Each row is a point on a tangle of strands that fork, close into loops and nearly touch. The rows are in no order.
(in the rows, 128 means zero)
Two points are linked if the straight distance between their rows is under 185. Some points are linked to none.
z_840: [167 161 120 142 114 141 170 124 163 106 162 135 116 110  83  87  85 169
 119 152 135 144 124 106 149 131 133 118 109 114 145  59 135 156 111 170
 159 140 153 144 107 143 169 137 149  81 230 141 163  97 129 103 116 182
 127  82  80 107 182 158 118 187]
z_397: [114  98 121 160  85 137 103 144  80 142  76 107 139 183 133 163 146 117
  96 125 131 146  81 139 163  80 142 117 170 107  88 188 201 152 103  92
  75 116 141  91 195 142 123 124 116 126  89 144 147 142 140 140 178 158
 100 180 135 143  77 101 178 127]
z_197: [187 187  83 120 146 162 151 125 176 108 152 146 132 129 121 156 144 170
 151 152 141  94 167 170  86 104 170  67 153  87 121 123 160 107 109 150
 151 125  89  91 155 136 107 128 112 162 160 113 129 136 124  87 148 105
 128 136 113  96 108 121 113 169]
z_674: [ 96 147 125 127 156 191 106 153  82 136  84 121  88  96 181 116  92  85
  83 130 102 173 144 131 145 107 100 146 108 139 134 125 111 193 180 125
 120 116 155 123 124 125 159 136 132  81 149 214 139 143 146 131  96 176
 139 147 129 139 140 164 164 109]
z_727: [114 114 181 129 159  55 126 135 232 104 127 166 119 147  96 149 121 113
 145 118 141 175 169 141  95 162 136 144 141 171 210 104 109  91 113 175
  98  95 141 113 127  96 151  64 116 142  70  95 123 131 135 157 108  87
 138 147 132 113 129  79 117 116]
z_751: [119 145 108 145 109 115  93 109  63 143 138 108 111 127  90 114 114 153
 136 157  87 123  99 131 112 133 103 100 167  99 102 160 155 156 154 108
 140 169 129 125 104 109 104 128 101 173 137 187 123 127 157 159 185 137
 124 107 148 115 113 146 134 150]
z_529: [167 129 100  79 129 161 174 142 125  79 156 126 119 137 175 153 116 167
 152 126 180 111 106 157 136 132 118  22 146 120  52 100 154 147  75 105
 147 154  85 106 113 165 191 143 134 154  98  97  77 142 119  66 216 109
 112 130 132  92 125  48 116 176]
z_54: [123 142 186  61 130 134 131 129  92 185 147 113 168  73 162 129 161  72
 151 104  84 124 175 131  76 149 112 119 126 142 113 140  95 121 143 120
 118 122  85  98  95 121 114 118 117 200  48 127 121 123 112 180 172 103
 133 156 185  86  89 117 112 101]
z_662: [127 110 115 104 105 154 134 120  81 122 158 118 149 126 152 118 123 136
 127 122 123  95 105  85 157 138 115 147 124 117  66 142 133 131 140 127
 148 145 114 151 101 151 117 208 130 130 152 102 101 102 108 104 130 113
  98  95 146 151 132 144 112 123]
z_502: [ 95 110 103 188 146 125 148 143 149  84 131 131  79 155 121 127  87 145
 109 111 152 150 136  98 144 141 123 128 117 154 179 100 125 143 123 132
 121 143 171 191 114 137 142 110 132  67 164 134 109 135 131 110  89 154
 130 128  75 159 132  80 136 149]
z_482: [161 100 150  56 153 123 137 111 175  73 185 152 148 116 138 127 128 142
 148  77 158 115 127 102 141 170 134  96 130 145  91  82  85 101 118 133
 139 148 105 136  91 132 194 142 151 165 110  64  98 120 128  85 153  97
 113 102 145 118 151  73  95 131]
z_928: [201 174 114  87 134 173 140 135 190  87 167 162 130 105 133 129 139 155
 158 122 139 112 161 144  99 118 162  62 136 106 104  77 133 117  96 164
 149 135  79  88 117 139 170 127 127 167 133 110 115 129 124  76 190 112
 119 144 129  83 126  80 111 170]
z_948: [110 144  54 176 150 173 153 163 124  65 145 126  73 133 155 112 101 163
 114 127 142 112 162 100 115 130 120  78 119 133 152 102 123 153 121 119
 165 158 131 203  99 137 118 116 141  80 183 147 106 145 117  84  90 175
 163 145  67 152 140 104 147 149]
z_130: [171 172  79 150 152 122 151 121 182 119 152 137 168 129  87 151 146 173
 151 170 138 100 147 159  91 110 156  93 146  96 151 136 159  98 114 150
 163 114 109 106 167 124  88 114 109 137 184 135 141 114 137 108 116  96
 135 120 112 101 135 148 122 152]
z_391: [168 133  76 138 160  88 157 124 191  73 190 162 126 151  63 158 100 183
 154 139 167 135 145 112 112 130 154  97 161 130 162 107 134  82 112 161
 155 143 132 143 124 119 143 104 119 110 185  91 117 126 133  98 122 116
 129  92  91 135 140  85 101 151]
z_900: [162 107 172  43 117 144 136 127 188  72 164 153 139 114 141  93 102 121
 141  57 138 154 133  99 156 157 119 117  87 138  91  46  85 115 120 153
 127 130 135 121  64 133 211 146 164 133  88  79 110 107 120  76 143 128
 114 109 131 105 190  85  88 146]
z_83: [111 124 120 161 116  75  85  84  69 157 113 101 119 136  45 110 104 157
 137 178 102 138  70 137 121 137 107 134 174 115 128 171 149 142 160 112
 130 171 147 127 125 102 123 108 103 153 130 182 130 124 165 177 165 132
 139  77 152 127 136 168 134 148]
z_608: [114 153 117  61 140 172  69 138  84 156 129 126 153 106 154 148 133 106
 163 100  79 124 187 125  96 123  91 101 112  83 111 152  74 144 165  95
 154 142  86  99  80  73 134 160 124 209  66 162 107 104 137 125 198  93
 135 110 159 100 135 117 103 100]
z_641: [143 115  86 176 133 113 168 124 109 148 138 113 149 107 102 145 160 163
 124 157 140  80  95 124 107 123 138 140 125 123 127 168 170  84 114 125
 150 128 120 140 146 165  65 171 135 112 160 119 123 112 112 148  69  98
 131 113 138 154 117 173 147 126]
z_993: [173 158 172  19 107 196 155 156 112 203 162 113 177  76 220  92 143  86
 122  84  98 130 158 129  89 137 133 137  68 139  91  61  93 123 134 136
 121  97 110  85 101 149 134 132 152 136  65 104 132 129  87  96 129 117
 131 167 158  98 132 160 112 115]
z_284: [139 188 103 116 144 159 160 157 119 103 153 119  94 102 141 113 109 150
 148 142 116  85 157 140  79 151 124  27 151 117 143 112 137 137 121 122
 151 142  92 145  93 135 119 101 119 178 140 143 124 143 128 122 163 154
 163 156 121  88 102 116 141 159]
z_949: [ 77 135 138 127 167 151  61 144 143 139  38 135 118 123 159 157 143  71
 121 122 118 175 182 155 126  87 128 182  96 117 176 154  66 173 158 120
 116  81 141  88 141  78 128 128 123 125  70 168 159 141 156 146 114 120
 162 161 143 128 132 135 141  81]
z_696: [138 126 171 130 126  94 161  68 141 160 146 151 162 100  94 117 155 140
 157 134 119  84 106 132 114 168 121 187  82 152 128 143 118  70 134 151
 171 143 108 143 119 131  83 160 147 133 155  87 139 120 100 149  68  88
 114  48 141 150 164 179 113  94]
z_57: [ 81  83  98 190 105 117  76 135  50 120  65  98 115 179 113 159 135 137
  93 111 119 152  89 120 168  98 130 126 183 113 120 189 184 168 127  76
  82 143 167 127 184 125 132  87 105 115  95 161 138 150 145 145 163 170
 109 168 118 164  98 119 180 103]
z_404: [143 112  61 153 126 129 147 118  69 124 167 117 143 119 107 137 157 186
 138 139 131  68  94  95 117 143 128 122 137 121  79 151 171  84 104 137
 164 155 113 173  95 162  88 206 136 124 170 104 100 108 111 107  99 107
 109 101 132 178 106 151 110 131]
z_911: [119  95 136 140  93 118 125 153 132 131  86 112 138 182 148 177 146 113
 108 107 162 159 100 153 145  79 152 114 173 121 109 165 201 108  72 103
  57  98 145  81 205 136 135 104 120 134  94 111 143 144 119 131 169 150
 100 198 126 145  79  59 165 138]
z_561: [111  73 174 154  87  94 111 107 118 135 128 137 139 166 138 149 137 103
  98 104 156 144  72 113 206 122 134 159 146 130 104 145 152 103 113 128
  67 109 167 135 181 137 158 120 116 116 115  88 131 137 120 157 131 149
  75 156 132 160 106  87 126 130]
z_686: [125 180  47 180 126 210 129 145  50 115 119 102 108 114 157 118 118 175
 113 163  93  82 125 106 120 104  91  66 111  79 105 151 181 161 141 122
 167 155 118 155 112 136  76 187 125 104 191 191 116 130 132  96 112 166
 135 110 112 137 126 192 146 149]
z_842: [128 140 139 158 141  89 170 117 221 123 120 146 124 126  85 128 117 119
 129 147 149 139 133 127 140 123 122 173  82 183 207 121  97 120 120 151
 146 108 152 154 137 127 124  86 136  74 157 122 133 128 114 116  52 121
 147  99  88 150 177 145 127 117]
z_793: [117  48 111 178  86  75  96 116  55 119 132 124 121 192  71 151 124 170
 107 109 135 124  52  82 182 140 109 146 158 132 103 162 161 115 125 107
 113 152 156 188 135 154 142 128 126 109 155 113 107 135 138 142 127 159
  92 111 107 189 112 119 119 114]
z_604: [155 128 141  44 115 185 124 141 167 115 141 141 152 119 179 110 117 102
 133  67 137 151 147 109 156 100 122 128  89 110  77  51  88 147 112 140
 127 110 115  94 101 120 196 180 143 123  95 105 117  99 120  61 157 133
 115 119 122  99 161  86  96 152]
z_216: [172 189 103 116 123 187 127 135 193 107 149 145 150 105 133  98 122 141
 117 127 124 141 187 129 118 102 147 134  77  74 131  70  86 147 125 161
 167 117 124 133 111 115 134 152 140  99 189 146 155  94 115  56  85 141
 158 114  90 110 177 176 110 150]
z_115: [151 163 157 122 138 133 152 104 167 137 165 139 145  82 125  82 126 141
 153 111 114 100 167 129  73 179 134 150  78 159 150  87  78  88 145 150
 161 127 113 160  82 137 132 103 147 137 150 107 129 136  83 123  70 121
 168 123 130 115 157 168 127  90]
z_825: [ 75  62 108 186  98  93  86 137  16 124 117 114 113 189 117 141 120 148
 100  98 121 130  65  80 185 141  92 134 170 129  99 183 167 135 129  78
  91 158 152 176 147 135 146 106 118 131 114 134 101 144 118 158 150 163
 100 147 116 182 105 105 139  98]
z_944: [131 161 106 149 162 132 145 163 148 140  89 115 120 130 123 150 169 124
 150 161 106 116 168 188  55 109 156  67 167 107 152 172 155 123 116 110
 115 109  96  90 170 118  51 101 118 171 114 124 153 150 126 143 143 118
 172 161 126  90  85 127 161 123]
z_315: [ 91  84  89 196 144  82 121 130 110  90 123 130  91 182  91 160 110 156
 109 107 153 141 123  99 135 135 130 145 154 149 181 146 143 127 113  99
 116 143 174 188 136 131 112  90 113  92 155 117 106 144 128 131 108 127
 127 145  76 190 124  74 133 101]
z_79: [121 157  30 188 145 198 143 164  97  82 125 118  91 147 153 127 109 176
 102 143 125  91 151 102 126 103 121  51 127 107 126 131 158 161 122 108
 160 152 114 182 126 155  83 149 131  86 186 151 105 145 122  92 103 173
 147 144  73 148 113 136 148 144]
z_809: [109 111 186 108  96 147 105 121 102 145  83 120 134 122 176 119 119  62
  91 121 132 177  92 123 193 101 117 173 120 124 106 124 118 185 158 146
  97  96 161  91 146 115 175 142 122 107 113 168 148 141 156 154 149 155
  95 130 141 123 132 150 120 132]
z_500: [126 100 176 146  96  68 148  62 125 176 115 133 147 117  76 112 149 125
 148 169 119  93  55 141 163 143 119 180  89 157 134 158 154 101 135 138
 154 129 120 136 137 133  82 153 155 111 150 123 134 112 141 183  75 107
 101  50 163 153 176 204 122 111]
z_449: [130  68  90 150 105  96  73 108 103  92 137 148 126 191  67 153 114 175
 113 115 138 136  90  84 194 119 115 150 144 101  95 152 119 137 123 102
 150 155 159 171 124 121 137 166 125  94 163 114 104 119 144 105 124 142
  90  68  89 181 139 105  80 129]
z_176: [122 132 145 108 129 131 132 163 155 135 111 131 128 124 161 131 146  94
 123 119 137 134 158 143  98 123 144 122 147 139 127 109 133 139 106 128
  95  94 104  92 147 120 127 104 120 150  81 116 134 144 126 138 163 126
 129 174 140 110  82  72 135 146]
z_763: [157 120  68 130 166  92 140 134 183  49 176 159 102 176  92 161 109 196
 162 129 174 141 152 121 119 128 159  73 185 141 150 113 150  96 102 137
 138 157 128 139 117 116 154  91 116 129 151  87  89 143 140  89 160 116
 119 137  90 143 120  51 116 163]
z_343: [114 139 132  83 139 193  96 140 117 151 111 138 159 113 181 132 151  76
 114  92 119 126 185 131 108 106 114 163  83 111 100 121  60 139 151 122
 127 103 108 100 139 114 112 166 128 150  93 121 135 112  97 113 118 105
 140 147 145 124 104 122 115  92]
z_336: [100 122 137  86 142 157  56 114  96 163 108 143 175 127 147 152 152  83
 152 100 107 131 177 141 109 119 111 162 112  99 100 166  63 142 161 105
 136 127 107 104 116  95 101 168 112 182  77 123 129 104 124 136 160  80
 136 118 159 128 104 122 102  79]
z_187: [130 168 129 133 152 134 136 144 181 110 160 132 107  92 131  93 117 137
 134 113 122 134 185 126  76 160 136 120 100 155 175  74  84 115 126 156
 141 120 118 160  85 122 143  89 139 129 134 131 124 139  99 114  87 133
 180 151 113 111 136 124 135 117]
z_485: [144 141 141  93 110 153 123 108 140 121 164 137 147 103 129 101 119 118
 137 109 116 125 143 111 136 136 121 138 109 110  95 102  99 127 153 150
 157 149 121 137 102 125 135 176 131 148 154 107 123  94 121 106 138 118
 127  91 132 117 147 148 102 130]
z_38: [115 145 114  75 110 148 113 139  68 138 155 114 121 123 139 112 110 126
 150 120  90 120 135 112 131 150  90  89 141 110 105 148 117 152 159  91
 151 170 100 133  76 115 148 160 114 193 117 170  93 119 145 135 189 122
 113 106 155 102 136 123 123 137]
z_189: [101 133 141 130 162 107  99 161 104 148  98 121 131 111 133 154 175  98
 157 133  92 130 186 176  50 138 139 109 164 124 148 167 115 125 131  93
 112 120  80  94 131 107  52  95 103 195  72 109 154 148 127 162 166 112
 176 174 153  98  80 103 141  94]
z_599: [113 157  76 184 202 130 167 163 133 111 129 109  96 134 123 151 146 150
 144 159 115  92 184 157  47 133 150  78 160 145 177 184 135  96 105  96
 123 124 106 150 145 141  43  69 123 140 141 112 132 162 102 149  99 121
 174 176 108 126  90 131 163  96]
z_230: [ 91 140  86 199 142 154 153 148  57 163  77  98 105 104 155 122 152 117
 105 158  87  84 119 139 109 116 125 117 133 115 134 183 177 146 134  97
 127 135 111 143 154 160  45 150 123 107 125 179 132 150 126 161 101 142
 149 171 151 131  93 197 202  96]
z_685: [134 116 151 142 133  48 151 136 215 110 133 159 118 164  77 147 105 135
 141 152 159 170 124 146 123 135 145 121 170 159 194 105 144 109 112 167
  98 108 147 114 158 119 154  71 105 112 130 124 131 129 155 159 137 110
 137 137 120 118 137 101 129 161]
z_6: [106  80 174 155  77 118 105  99  86 142  96 130 137 143 141 131 128  95
  87 124 142 155  54 109 221 121 122 173 125 122 102 153 144 143 136 132
  87 122 171 127 165 138 161 142 121  96 130 125 144 135 136 162 133 158
  77 126 135 146 121 146 129 121]
z_278: [129 186  74 184 113 175 150 140  42 145 116  72 109 100 151 115 123 165
 114 176  76  59  82 139  99 124  99  52 126  92 122 149 208 150 125 117
 136 150 125 133 116 140  63 169 120 119 170 210 133 126 148 140 110 168
 143 114 149 115 112 218 163 149]
z_218: [131 152 139 136 112 154 142 115 132 126 125 119 109 104 123  85  89 128
 100 160 125 166 108 117 159 114 119 156  97 117 138  86 121 175 152 159
 142 143 165 134 121 130 170 141 139  72 192 173 160 108 149 124 118 179
 133  74 108 114 175 187 137 166]
z_630: [153 117  67 103 119 152 137 142 106  88 145 130 110 162 154 145 115 158
 155 126 164  98 120 129 143 122 115  42 154 113  59 135 154 157  98  91
 143 161  83 129 121 143 147 165 125 167 113 113  90 140 124  75 197 117
 110 138 120 116 117  73 116 164]
z_247: [151  99 110  78 165 134 144 116 156  65 184 139 152 121 152 148 138 157
 136  93 170  85 132  97 142 159 150 118 130 142  83 114  93  95 109 122
 150 154 112 149 110 145 157 164 154 139 124  47  99 111 102  68 120  96
 111 114 140 150 121  94  97 120]
z_518: [105  95 136 166 125  89 103  78 115 171  73 127 138 138  74 132 140 124
 141 162 123 108  77 129 161 116 133 193  99 149 161 195 129 121 154 106
 163 131 140 139 143 109  82 138 129 103 129 145 122 130 138 164  85 105
 126  62 141 164 169 190 139  86]
z_569: [119 131  99 164 127 140 151 139 103 144 119 110 128 111 135 126 148 127
 101 154 121 102 112 136 104 119 134 125 135 121 114 155 163 125 127 115
 135 130 115 130 160 153  69 154 123 124 140 134 136 131 119 149 110 114
 134 153 141 129  93 158 155 129]
z_41: [176 143 161  45 136 199 145 159 151 197 151 131 184  96 220 109 167  80
 110  87 123 130 157 150  89 118 169 175  65 128  92  71  83 122 114 151
 118  89 110  72 141 145 123 134 159 120  69  83 154 131  83  84 108 101
 126 179 144 108 115 152 110 113]
z_466: [120  70 173 133  70  62 101  97 114 158 117 128 162 175 100 172 165 108
 117 136 153 129  64 134 177 119 141 175 175 108  96 196 175  59 119 106
  79 111 146 107 206 153 129 122 126 156  95  97 148 125 142 175 129 119
  87 173 148 162  94 130 141 104]
z_669: [ 93 158 182 156 128 107 157 115 103 175  99  95  85  86 148  78 114  83
 136 160 105 141 134 142 114 171  86 150 116 190 197 116 109 145 171 138
 116 127 141 155  89 128 130  64 131 119 102 175 145 167 127 194 104 158
 174 171 139  98 128 178 174  99]
z_739: [105 112 202 111 108  92 103  96 164 106 120 152 110 141 132 104 107  88
 116  88 132 173 130 117 163 158 106 169  91 158 140  93  91 121 139 162
 102 117 158 144 104 112 172 118 143 116 105  99 133 128 133 143 110 127
 108 113 126 127 143 106  86 116]
z_463: [176 167 112 142 131 142 158 117 198 102 165 138 142 107  80 110 112 159
 136 154 137 128 159 120 134 121 146 126  99 100 152  82 109 132 111 166
 180 130 137 146 117 138 134 140 145  88 220 123 152  91 111  81  77 141
 136  77  90 120 191 160 104 153]
z_770: [163 138 198  52  83 179 140 150 124 182 115 122 156 102 189  92 127  62
  92 119 120 175 105 126 175  94 115 172 107 120  79  71 125 178 135 148
  99  85 138  50 142 132 173 163 135 106 102 151 149 126 145 115 168 153
  92 128 141 100 139 153 114 155]
z_868: [147  96  53 115 122 152 138 142  90 103 138 117 136 162 153 159 139 168
 135 113 157  79 104 114 137 105 145  81 159 115  41 173 176 116  92  96
 131 139  85 137 138 166 120 179 132 139 119  90 111 129 113  88 153 111
  96 155 126 150  89  96 127 138]
z_241: [136 164 128 159 142  92 127 101 171 159 126 130 148 112  49 119 127 146
 157 181 129 109 112 144 107 125 131 117 128 114 183 136 141 116 138 140
 161 125 121 121 146 111 120  92 110 145 175 160 146  87 161 142 122 104
 150  85 144 102 175 168 122 140]
z_697: [106 185  90 174 134 153 136 133  38 174 104  81 120  78 156 123 160 131
 121 172  63  56 106 162  89 131 104  81 135  98 139 177 178 147 124  93
 122 141 106 126 127 124  31 164 117 144 127 200 135 133 131 162 103 136
 167 135 170 112 105 215 174 106]
z_784: [122  97 146 161 109  25 112  87  88 157 134 104 131 162  15 122 127 167
 151 185 121 120  65 146 128 143 110 133 191 148 141 154 171  84 143 119
 125 153 139 135 146 128 117  88 123 141 129 148 128 119 166 189 135 120
 141  89 160 142 124 153 140 133]
z_539: [175 157 120  60 137 177 160 169 171  94 158 122 118 102 176 117 120 142
 145 106 149 113 145 139 106 138 134  50 121 132  97  57 118 135  95 132
 141 139  91 107  94 131 185 114 143 163 102 117  91 140 119  71 191 128
 130 146 124  95 135  71 122 170]
z_942: [101 106  92 186 141  88 101 116 124 129  94 122 117 168  58 161 125 141
 124 149 140 138 112 121 140 115 131 167 144 142 177 192 123 129 137  96
 142 130 157 157 149 119  80 109 110 103 138 135 126 138 137 140 101 104
 144 111 109 173 142 132 132  79]
z_267: [137 129 152  80 139 193 121 148 155 168 117 142 156 116 209 121 163  81
 102  84 138 140 173 151 116 101 140 196  50 124 117  88  80 137 133 144
 117  83 123 104 145 122 120 143 139 101  78 104 146 131  92  84  71 110
 145 167 125 135 119 138 121  94]
z_666: [115 117 143 165 112 121 167 171 100 126 110 102  84 131 173 116 113 106
  87 115 148 136 103 133 130 144 134 116 153 168 135 109 186 151 100 131
  65 119 136 136 165 158 140  83 130  95 104 143 138 154 127 160 139 171
 113 197 120 122  76  88 163 150]
z_524: [107 141 128 165 177  81 160 130 117 140 148 121 107 112 106 132 145 135
 158 157 117 101 156 141  58 177 145 124 161 176 177 155 126  85 129 115
 129 134 102 156 117 134  85  72 126 165 126 115 136 151 112 178 107  99
 170 162 139 119  95 123 156  90]
z_303: [150 183 110  92 110 196 113 119 139 118 166 132 156  90 148 100 127 142
 139 119 104 109 180 119 115 127 121 125  92  84 109 100  81 133 146 139
 181 142 111 141  91 117 118 182 131 136 173 132 123  89 112  76 113 126
 146  99 119 124 166 171 106 128]
z_943: [105 119 146 160 142  49 134 104  98 158 146 120 115 124  69 120 132 141
 154 157 114 109 119 135  93 175 118 135 173 158 148 156 139  84 145 121
 136 144 114 149 122 132  93  85 119 162 134 120 129 140 125 186 126  97
 148 126 151 123 109 138 138 107]
z_894: [175 147 176  21 106 161 174 147  94 179 167  93 166  59 180 103 140  97
 143  90  98  96 142 129  85 155 123 108 126 147  82  97 121 105 127 121
 118 133  92  88 101 159 140 131 138 188  64 111 112 115  99 140 176 110
  98 147 191  85 109 130 114 130]
z_131: [127  83 177  97 100  56 100 105 150 136 137 151 168 177 101 178 159 106
 132 111 156 144 110 147 143 135 158 159 197 121 110 170 141  63 110 117
  75 102 141  90 179 124 133  96 112 174  86  71 132 128 139 157 148  91
 102 157 141 139  90  77 112  98]
z_563: [101 114 127 150 141 167 102 144 144 106  91 138 130 146 163 144 135  93
  89  99 152 160 142 118 182  86 141 180  96 114 141 129 111 152 138 131
 109  97 154 115 171 112 135 155 110  82 129 134 139 130 126  97  93 131
 121 150 102 154 129 110 132 112]
z_286: [133  98 166 106 119  89 121 143 169 131 115 139 151 162 132 169 151 111
 137 112 161 154 138 149 123 117 160 130 191 131 122 143 150 100  98 122
  71  94 133  77 167 112 142  88 106 157  90  87 134 137 128 138 170 100
 105 172 140 127  87  44 129 131]
z_565: [107 103 170 143 113  79 106 109 161 112 136 147 107 157 100 122 101 117
 116 114 140 172 104 123 153 148 120 146 140 142 154  99 112 133 135 151
  97 131 161 142 124 119 165 105 122 110 137 122 137 133 156 156 142 139
 109 110 116 122 135 101 108 153]
z_147: [151 155 135 129 154 130 177 104 173 135 170 144 150  92 114 118 145 151
 144 119 137  80 153 134  94 158 147 179  74 167 149 126  83  70 129 148
 173 129 114 158 114 148 104 133 148 115 168  88 135 136  74 105  46 107
 143  97 116 139 141 170 133  99]
z_584: [125 164 114 168 141 119 161 136 178 146 101 111 121 110  96 111 132 119
 123 189 133 117 127 136 126 107 146 134  91 138 205 128 122 134 131 135
 155 113 123 140 145 132 110  80 131 100 177 165 140 116 135 135  89 138
 158 120 124 113 164 181 152 146]
z_326: [117 118 146 139 114 117 109  86 148 122  91 152 101 123  95  98  79 116
 115 160 116 179  93 127 191 109 125 178  84 128 143 116  97 167 151 160
 151 146 182 142 116 111 174 149 158  63 180 160 174 115 165 141 106 165
 109  30 104 142 206 179 108 133]
z_571: [114 141 141 106 164 141 127 168 153 112 131 117 106 110 181 115 130 105
 132 100 130 131 189 126  88 145 133 124 111 150 144  82  91 125 116 134
 108 104 116 131 102 112 140  97 142 127  68 116 108 140 100 112 115 129
 159 182 134 122 100  75 134 127]
z_902: [162 126  65 127 151 133 154 122 149  78 186 139 130 126 109 150 138 187
 134 137 165  93 140 101 128 122 158 103 143 120 111 129 140  96 109 141
 174 144 117 153 120 146 113 166 132 112 176  85 106 115 112  89 107 114
 106 115 112 156 123 113 100 147]
z_826: [ 90  74 135 155 137  81  82 156 130  77 105 140  87 205 114 135  95 150
 142  81 156 175 124 113 153 145 114 121 169 119 149 129 130 137 113 106
  75 139 169 159 120  90 180  84 121 136 101 131  97 129 167 130 181 150
 114 144  92 152 135  25 123 175]
z_920: [104 104 139 154 122  89  92  76 128 155  70 136 111 128  74 104  98 112
 129 187 117 144  69 128 182 111 134 175 105 130 154 169 111 151 165 129
 151 147 166 138 131 102 141 124 130  95 152 164 144 127 165 168 114 135
 118  38 136 145 191 193 119 117]
z_281: [118 141 170 129 130 108 127 105 202 134 110 145 115 123 125 108 125  92
 123 121 132 157 146 139 143 132 125 188  65 168 171 104  78 134 154 158
 129 108 144 140 118 113 140 121 139  90 120 127 145 134 116 129  69 125
 152 117 110 123 162 163 124 101]
z_80: [ 80 158 135 112 174 157  67 160 141 140  77 140 109 101 172 135 127  98
 116 105  96 182 210 148  94 102 100 150  83 121 164 119  66 159 153 121
 109  77 134  96  94  73 140 125 136 123  65 173 148 135 140 133 110 131
 184 168 140 113 128 109 144  87]
z_533: [ 93 130 169 101 142 137  89 136  78 178  90 123 162  99 162 154 173  70
 143 111  79 133 176 150  84 119 115 149 136 117 121 178  91 141 147  89
 111 112  91  80 126 104  76 122 106 184  45 129 142 123 120 168 164  98
 153 154 174 107  84 128 130  77]
z_765: [ 96 114 155 106 130 142  67 121 154 135  44 148 122 124 154 135 122  67
 103 135 126 183 119 141 167  75 139 187 110 105 141 141  96 181 164 146
 113  90 166  68 148  84 180 144 121 114  94 174 164 137 178 153 133 130
 125 119 141 119 154 160 121 119]
z_537: [136  94 183 159  81  59 167  87  96 162 155 119 125 131  77  90 103 156
 121 180 127 134  42 121 156 162 105 131 143 165 127 120 178 124 137 155
 118 148 161 144 131 168 148 126 145 101 180 129 140 123 157 197 134 166
 100  84 146 122 145 168 136 168]
z_282: [123  89  98 138 161  83 126 158 164  53 139 139  87 190 108 164 111 175
 155 110 170 148 145 131 116 148 153  83 188 142 157 123 162 113  98 124
  98 136 148 146 131 113 152  71 116 137 121 108  95 139 147 106 156 122
 118 161  90 151 105  26 126 168]
z_63: [158 136 176  24  99 193 133 145 120 161 145 118 162 113 196 105 113  74
 124  81 108 165 131 114 172  97 109 152  87 116  57  57 106 167 137 136
 110  93 129  66 110 129 184 175 133 118 101 132 129 111 120  88 165 134
  93 113 138  96 158 130 101 153]
z_112: [139  86 184 138  71  93 163  91 106 147 137 129 124 132 123  98 111 114
  99 151 132 140  56 111 188 151 112 163 135 150 104 108 157 141 136 152
 109 140 162 147 138 170 144 141 140  95 164 115 138 124 131 179 122 166
  87 107 138 123 134 166 121 154]

A piece is all that can be reached along the links. How many separate loops has the piece of each point below (a circle has one, a figure eight two, a Y none), and how many tips (points with one link)?
z_466: loops 2, tips 4
z_565: loops 0, tips 2
z_751: loops 2, tips 0

How many points has the smallest loop of links through each point below? Write 0 if it is on no loop.
z_942: 22
z_751: 12
z_343: 8

Name the points in between on the shortest way along the links from the first point to the second, in order.
z_54 / z_751: z_533 z_336 z_608 z_38
z_485 / z_230: z_662 z_404 z_641 z_569
z_187 / z_63: z_571 z_176 z_286 z_131 z_466 z_561 z_6 z_809 z_770
z_685 / z_130: z_565 z_739 z_281 z_842 z_584 z_241
z_230 / z_942: z_697 z_278 z_686 z_79 z_948 z_502 z_315
